The views of a scene show one set of named points, each view turned or mirrored, and shifted as a whole, with a little noise and some points left out.

Scene 1
View 1
nuzu: [ -8   5  11   9  -9   4   3   4  32  18  23  -3   2  12  37  20 -12  29
 -16   0  11  37   3 -14 -25  11   9 -11   2 -15 -35 -32 -20  34  11  13
  -6  12 -11   8  -2 -21 -27 -20]
muku: [-24  -2   4  15   6   8   0   2   5  -2  -7  -6  17  -5  20  -8   5   3
 -15   6  -6  11 -12 -16 -16  -6  -4 -12   2   5  -8   5 -11  -3 -12  15
  14   6  14   1  16 -10  -9   1]
Zefo: [-15  16  -8  19  -7  -6 -15  -9   4   7   0  -5  20  -2  21  -5  10   1
 -17  -1 -12  -1 -14 -20 -18  13  -2   2   3  -4   1   9 -15  -1 -12  14
  21   1  15  -9   1  -9  10   7]
zuzi: [-20   6  -4  20  -3  -2 -11  -6   3   2  -2  -4  16  -4  22  -8  10   2
 -17   2  -9   3 -16 -18 -15   4   0  -3   3   3   0   8 -12  -1 -11  14
  17   3  16  -3   8  -9   1   5]
Peg: [-18  11   0  19   4  13  -7   0   9   7 -15  -7  31 -18  -1 -23   4   2
  -9   6 -14  -2  -2  -8 -18  -2 -23  13  -3   2  16  16  -7  -9 -28  16
  28   4  11 -14  23   1  32  13]
peta: [-22   6  -3  16   2  11  -8  -2  -1   3 -16  -7  27 -12   3 -22   6  -3
 -11   3  -8  -2  -9 -10 -13  -4 -16   6  -2   6  16  20  -9 -11 -26  16
  27   6  15  -8  24  -2  21  14]
biba: [ -8  16  -1  20  -6  -3 -12  -3  19  15   4  -5  21  -9  15  -6   6  13
 -12   3 -15   8  -5 -12 -24  14 -10  13   4  -6   3   0 -13   9 -10  15
  18   2   4 -12   7  -3  20   4]
pevu: [-18  -1  -3  10 -11   4  -9  -6   5   8  -2  -2  11   6  25  -3   4   7
 -15  -4   3  12 -13 -15 -15   0   7 -11  -1   3  -8   3 -12   5  -4  12
  16   8   9   8  13 -10 -11   1]
diser: [-20   6  -1  13  -2   4  -4  -4   8   4   1  -6  13   2  26  -1   4   5
 -18   0   0  10 -10 -20 -17   5   1  -8   1  -4 -13   0 -15   4  -9  14
  11   7  12  -1   5 -17 -10  -4]
Gevo: [ -5 -15  -4  13 -16 -12 -16  -3   5   9  -2   2   1  -1  27  -7  12  19
 -12   4 -14  20 -25  -6 -18   1  16 -15   7  18  -1  -1  -5  12  11   8
  18   1   7  21  21   5 -10   3]
nati: [-19  -9   0  17   1  -6  -7  -1   0  -5  -5  -2  10  -6  27  -8  14   6
 -16  10 -17  13 -24 -14 -15  -4   8 -18   7  15  -7   5  -8   1  -2  10
  16   1  18  10  17  -4 -15   3]
lat: [-20   0  -1  12  -4  11  -4  -2   5   7  -6  -4  17   0  19  -9   1   6
 -14   0   1  10 -10 -14 -14  -2  -2  -6  -1   2  -4   4 -12   2 -13  14
  17   9   9   3  18  -9  -4   4]
Vugot: [ -2   1  -2  13 -14  13 -12  -2  13  24 -21  -1  27 -18  -8 -29  -2  18
  -1   0  -9   7   1   7 -18  -5 -23  22  -3   7  36  13  -1   4 -21  14
  38   7  -3  -4  40  17  48  18]
kibu: [ -8  12   2   4 -16  20   2   1  30  25  12  -3  13  12  21  10 -17  25
 -12 -10  23  27  15 -10 -24   9  -3   4  -6 -20 -19 -21 -19  29  -3  16
   8  18 -14   0   6 -19  -3 -13]
feg: [-34 -29   3   7  12  16   5   3 -19 -18 -25  -6  10  -3  19 -20   9  -4
 -14   9   0  14 -26 -11  -2 -30   8 -37  -1  27  -7  16  -2 -16 -10  10
  17  10  25  25  40  -6 -30   8]
mosis: [-16  -3   0   8 -10  14  -4  -2   8  11  -9  -3  17   2  14 -11  -1  13
 -10  -3   6  15  -4  -8 -14  -5  -4  -2  -3   2   0   2 -10   7 -10  14
  21  11   1   7  25  -5   1   2]
View 2
mosis: [ -7  16   6  -4   2   0   0  11  20   1  -3   5  -6  13 -19  -1 -17   8
  -1  -5 -13   1   4   9  -9  10   1  -5  -2   4   6   2 -16  -3   9 -12
  -1  -4  -8   4  -3  -2  17   8]
biba: [  2   3 -18   1  -9   4  -5  12  32  -6  21   5  -4   5 -30  -7 -15   4
 -14 -19 -13   8  18   1 -12  -3   9 -14 -12  12 -10   3 -16  -3  16 -12
  -9   0  -1  12   7  -9  21   5]
Gevo: [-12  22  -1   9   4 -15   1  29  16  -2   5   1 -33 -10 -13  -5 -21   4
  -2   3 -14 -33   7   2  -6   9   5 -13   6  12   0  13 -13 -17  20 -12
 -15  -3 -18  16  11   0   8   6]
kibu: [  7  30  -7 -24  -7  17  -9   8  48   9  -3  20   0  -3 -35 -12   1  16
  -2  -2  -3  14   1  -3 -13   9  23  -4  11   8  13  18  -4   8  16 -20
  11   4  -3  -8 -29   2  12  -3]
pevu: [ -8  17   8  -2   6 -10  -3  16  13   2  -6  10 -14  -3 -17  -8 -15  16
   3  -9 -13 -11   7   3  -6  10   8 -10   3  18  -1  11 -11  -3  17  -4
   0  -4  -7   3   3   2  15  13]
diser: [ -3   4   1  -1  -2  -6  -7  12  17   2   0  12  -7  -8 -19 -13 -10  19
   3 -19 -14  -4   9  -4  -8   9  14 -11   1  21  -4   8 -11   2  20   0
   4  -7   2  -1  -1  -4  20  11]
muku: [-10  -5   5   8   0  -9  -4  11  10   2  -1   4  -8  -4  -9  -6 -16  15
   4 -18 -16  -8   9  -3 -13  13   3  -6   2  12   2  -3 -18  -1  17   0
  -2 -10   1  -2   0 -11  19  12]
Zefo: [ -1   4  -5   0   0 -10  -6  14  16  -6  13   9  -5   3 -24  -9 -16  13
  -4 -25 -15   2  19   1  -6  -2   9 -16 -12  25 -20   7 -12  -2  16   0
  -3  -1   2  12  17  -5  24  14]
peta: [-11  -6   4   8   1  -7   1   4   6  -5  10  -5   2  28 -13   7 -26   5
  -4 -23 -21  10  14  12 -11   3 -12  -6 -18   6  -9 -15 -25  -3   3  -1
  -6  -7   1   9  16 -10  28  18]
feg: [-29  -4  32  20  15 -28   4  15 -20   7 -23  -7 -22  -1  14   3 -29  21
  19  -7 -22 -32  -5   4  -9  30 -14   0   9   7  14 -11 -25  -8  13   7
  -4 -23  -8  -6   8  -4  14  21]
nati: [-13   1   2  16   2 -19  -1  22   7   0   2   1 -24 -11  -7  -8 -22  11
   3 -12 -17 -27   9  -3 -10  13   3 -12   4  15  -1   4 -19  -9  22  -2
 -10 -10  -7   6  10  -9  16  12]
Vugot: [-10  11  -5   3  -3  10  10   6  27  -7  20 -10   3  49 -26  18 -31 -14
 -20  -5 -16  20  12  21 -16  -4 -19  -2 -26 -15   1 -16 -29 -11  -7 -22
 -18   0 -14  24  13 -10  22   9]
Peg: [ -7 -12  -6   8  -6   2   0   1  17  -6  18  -5   8  30 -19   7 -25   1
  -9 -27 -18  18  16  11 -15   0 -12  -6 -24   1  -8 -18 -29  -3   1  -7
  -9  -5   3  10  12 -16  30  15]
nuzu: [  5  25 -11 -15  -9  10 -14  19  50  13  -7  22 -17 -36 -30 -23   5  23
   3   1  -4 -11   1 -16 -14  16  35  -9  26  14  16  28  -1   4  32 -18
   8   1  -4 -11 -33  -3   6  -8]
View 3
Zefo: [-16   6  12   6  18  -5   7 -10   4   6 -13   6  11   7 -22 -14 -16  -7
  15  -2   8  21  10   3   6   1 -15  15 -18  -8   9 -12 -17   9  -9   2
  -2 -11  -1 -13  -9 -12  -5 -17]
Gevo: [ -4   0  24  -1   2  -6  13 -25 -14 -10  -7   6   8   8  -3   9 -32   7
  10  12 -14  16   1  13  13   4  -9  10 -34   0  10 -10  18   7 -19  -8
   2  -6  16  -5 -30   1  -7  -3]
peta: [ -5   0   6  11  30   0  -4  -6   2   8 -10  12  11 -19 -26  -9 -12 -21
  -3  23   2  22  19  -5   9   0 -11  -4  -8   2  13   2 -19   2  -7 -15
  -4 -19  -1 -10  -5 -20   4 -15]
lat: [ -4   3  10  11  22   1  -5  -6   0  -5   0   3   8   9 -11  -7 -20   0
   1  17   2  15   1   1   6  -1 -12   6 -17  -3  16 -10  -1   3  -9  -3
  -1 -12  10  -6 -14  -6   4 -14]
kibu: [ -5   4 -15  11  31  -4  -6   2  12  -4  14  -2  -2  34   7 -33 -30  21
   2   9   9  17 -29  16  -2 -24 -19  15   4  -9  23 -24  18  -2 -13  13
  25   7   0  -4 -20  13  10 -11]
diser: [-12   7  11  10  19  -1  -6  -6  -1  -5   0  -5   9  22 -14 -12 -17   8
   8   2   6  14  -3   2   2  -2 -13  12 -21  -8  16 -17  -2   7  -5   7
  -1 -10   7 -14 -10  -7   5 -18]
pevu: [ -7   4  15   6  17   0  -1  -8  -3 -11   0   1   9  16  -7  -6 -27   5
   3  13   1  11  -4   4   8   5 -10  15 -25  -6  17 -16   1   3 -10   0
   0  -5  11  -6 -18  -4   0 -14]
muku: [ -5   3  14  14  19   0 -12  -8  -7  -6   1  -6  10  10 -16  -2 -13   5
   0  13  -2  16   6  -1   5  -2 -10   1 -21  -3  15  -7  -1   6  -7  -7
  -5 -18  12 -15 -10 -11  10 -18]
nati: [ -4   1  24   7   7  -2  -2 -19 -16  -9  -5  -4  11  10 -14  10 -17   7
   6   9 -10  13   8   4   9   5 -10   3 -34  -2  10  -7   5   9 -10  -7
  -8 -17  17 -14 -18  -9   2 -14]
zuzi: [-12   4  16   7  18  -2   2 -11  -2  -1  -8   2  13   7 -21  -8 -16  -3
   8   5   3  18   7   1   7   3 -12  10 -21  -5  12 -10 -11   8  -8  -1
  -5 -14   5 -14 -11 -12   1 -17]
mosis: [ -1   2   4   9  26   0  -4  -5   2  -4   3   7   5   4  -6 -11 -26  -1
  -4  23   1  17  -4   4   8  -2 -12   3 -11  -1  19  -9   3  -3 -13  -7
   7  -6   7  -2 -19  -2   4 -10]
nuzu: [ -8   5  -3  14  14  -8  -7  -8   0 -14  17 -17  -1  55  11 -21 -28  41
  11  -7   1  14 -33  21  -5 -23 -17  16 -16 -14  20 -28  34   6 -14  18
  23   6  12 -13 -25  19  11 -12]
biba: [-16   0  -2   9  20  -9  10 -13   7  15 -14   6   9   3 -18 -21 -18  -2
  14  -2   1  30   7  11   5 -15 -18   8  -4  -3   7  -7  -2   7 -17  -1
  10  -9  -9 -15 -12  -5  -1 -11]
View 4
Peg: [ 16  19  -8  -3 -16   4   5  -8   6  -1  27   9   9 -21 -19   0  26  -2
   5  10   0  11   9 -15   9   5 -15  25 -17   5  -9   8 -15 -11 -27  -2
 -13  15 -26  11  -4 -13 -11   8]
feg: [ 19 -36   2  11  -2  19   9 -48   9  -3   6  10  10  -3 -17   8   4   9
   7  -8   7 -21  -2  -3 -10   1 -49   6   6  13   4 -16  -1  40  -5 -20
  -6   1  11 -21   9  -9   7  16]
diser: [ 13 -11  -1   9  -2   2   5 -19  13  -2  -8  20   0 -16 -15 -14   0   4
 -13  -5  18  -4  10  15   7   4  -4   4 -10   5 -16   1   6  10 -12  10
  10   1 -18   3  16   4 -19  14]
biba: [ 18  12   1  -1  -5  -4 -10  -7  10   1  10  19   0 -28 -12 -10  12  -2
 -14   7   7  13  13   8  18   1   1  12  -7   0 -17  10  -8 -11 -23  22
   8   3 -32  15  11  -1 -18  12]
Zefo: [ 26  -2  -5   3  -6   1   3 -18   7  -1   5  22  -1 -30  -6 -11  18  -4
  -5   2  17   4   9   7  15   5  -2  16 -16   2 -14   9  -2  -2  -9  16
   5   6 -21   3  17   2 -22  13]
peta: [ 20   7  -8   1 -14   5   5 -15   6  -1  22  11   8 -20 -12   1  25   0
   7   6   4   3   6 -12   7   5 -20  22 -16   7  -5   4 -10  -4 -19  -5
 -13  15 -17   1   1 -12  -9  11]
kibu: [-12   3   6   7  -6  -8 -18  10  35  -3 -18  11  -4   3 -15 -13 -24  10
 -31  -7   6  -1  14  24  13 -14   7 -18 -12   5 -21  -6  19  -7 -23  21
  17  -6 -34  25   1  10 -15   7]
nuzu: [ -5 -14  16  10   9  -4 -20  -7  31  -2 -31  21  -9  -4 -24 -21 -34  12
 -41 -10  11  -2  17  41   9 -10   8 -25   8   1 -24  -4  15  14 -23  31
  35 -17 -31  22  16  15 -13  13]
lat: [ 12  -7   0   6  -7   3  -1 -18  16   1   2  13   2 -13 -12  -4   4   4
  -7  -3   9  -3   6   5   6  -2 -15   5 -10   7 -10  -3   2   6 -13   5
   1   3 -14   2   8  -2 -11  13]
mosis: [  8  -2   3   4  -9  -1 -11 -12  21   1   4   8   2  -8  -9   1   2   5
 -11   0   2  -4   5   3  10  -8 -17   2  -7   6  -7  -6   2   2 -13   6
   2   1 -16   5   3  -3  -5  10]
Vugot: [ 16  32   1  -7 -20  -5 -23  -1  19   5  34   0   6 -16  -4  18  30  -4
  -1  20 -17  15   8 -21  21  -9 -22  21 -12   4   2  -2 -21 -25 -24   8
 -16  12 -24  12 -12 -18   3   4]
zuzi: [ 23  -7  -3   4  -4   3   3 -22   7  -1   4  19   1 -25 -10  -9  14  -1
  -5   0  15   1   7   7   9   5 -11  13 -10   3 -11   6  -2   5 -11  11
   5   4 -16   0  16  -1 -16  14]
Gevo: [ 30 -17  16   5   4   0 -25 -34  16   4   0  16  -4 -21   0   5   9   1
 -18   3   3  -4   5  11  17  -8 -21   2  14   4  -3  -7  -9  17  -2  26
  17 -12  -4  -5  21   0   2  16]
nati: [ 28 -19   8   5   4   9  -3 -35   5   1   2  19   1 -21 -14  -3   7   2
  -6  -1  11  -4   6   8   5   4 -23   9   9   6  -8  -1  -9  22 -10  10
  10  -3  -8  -6  20  -3  -6  17]
View 5
lat: [ -6  -9   7   7   7  -7   1 -11  10  -6 -11   6   0  -1 -13  -3   5  10
   1   2   1  -1  10  -1   7   5  15  21  -4   9   8 -10   6   4 -20   9
 -10  -5  -7  -1  15  -1   6  -4]
Vugot: [ 15 -22  -7   1  12   2  -6 -23  -1 -13 -26  31   7  -9 -35  -2  10  36
  10  -1  22 -12 -15   8  -6 -14  34  37  -4  12  12   8  -4  26   2 -16
 -13   6 -32  -5  21 -16  -9  37]
Gevo: [ -8 -24  13  21   4  -8  16 -22  11  11 -27  -6  -8   9 -26  -5  -1 -10
  12  19   6 -20  13  -2  19  15  10  34  -7 -10  -5  -4  -7  -8 -10   4
 -17 -12  -9   0  18   5  16  -2]
zuzi: [-12  -9   0  12   3  -5  11 -16  10  -6 -12   2  -7  -4 -14   0  16  11
   5   8  -3  -7  12   1   5   3  13  17   1   5   4  -3   2  11 -27  10
 -11  -2  -8   6   8  -3  14  -3]
muku: [-10 -14  11   7  14  -9   1 -14  12  -2  -5   1 -11  -2  -6   0   8   9
   1   7  -2  -3   7  -2   6   5  12  17   0  11   8 -10  10   1 -22  14
 -16  -1 -11   1  12   1  15 -10]
peta: [ -5 -17   0   8  15   2   3 -17   2 -14  -7  21  -1 -12 -15   4  20  28
   9   0   7  -5  -5   7  -2  -9  19  22   4  18  13   4   2  23 -22   9
  -8  10 -20   2  13  -4   5   9]
nati: [-16 -22  14  19  13  -7  13 -19  11   6 -12  -4 -15   2 -10   0   6  -1
  10  16   0 -16   9  -2  12   8   5  23   0   0   1  -5   2  -4 -21  15
 -16  -2 -11   3  13   9  21 -10]
diser: [-10  -1   4   4   1 -13   4  -9  14  -4 -12  -4  -6  -1  -9  -2   9   4
  -3   4  -9   0  19  -4   6  10  14  13  -1   4   5 -14   8  -1 -26  10
 -14  -9  -3   3   8  -4  16 -12]
Peg: [  0 -14  -7   2  15   1  -4 -20   4 -18  -9  21  -5 -14 -17   3  21  37
   5  -1   9  -7  -7   6  -8 -15  26  20   4  17  15   3   4  29 -19   1
 -13  13 -27   3   8 -12   5  17]
pevu: [ -7 -12   6  13   1  -8   9 -10  10   0 -19   2   1   5 -20  -4   6  -1
   4   7   0  -5  15  -1  12  11  14  27  -6   3  -1  -6   0  -1 -18   7
 -10 -12  -4   0  16   0   8  -4]
Zefo: [-11  -1  -9  11  -4  -3  14 -13   9 -10 -16   2  -3 -10 -20   1  22  13
   4   5  -7  -6  16   2   4   3  17  15   4   4   2  -1  -2  16 -28   4
 -10  -4  -7  10   3  -6  16   1]
feg: [-19 -42  42  27  34  -4   5 -15   9   7   6  16  -8   7   7   2  -3   0
  19   9  13  -4  -4   1  19   6  -5  35  -2  18  10  -7  10 -10 -23  41
  -7   6  -6  -7  30  24  10 -25]
kibu: [  8  14  -5 -18  -9 -22 -17  -2  17 -10 -24  -9   6   5 -22 -15  -6   5
 -22  -2  -9   9  25 -12   1  16  28  13 -10   2   8 -25  12  -7 -10 -13
 -19 -26  -4  -7  11 -20   3  -1]

Which points are out of place in each view (at most two, in the order of its rows)? Write - if all are in place.
view 1 -> -
view 2 -> -
view 3 -> -
view 4 -> -
view 5 -> pevu, kibu
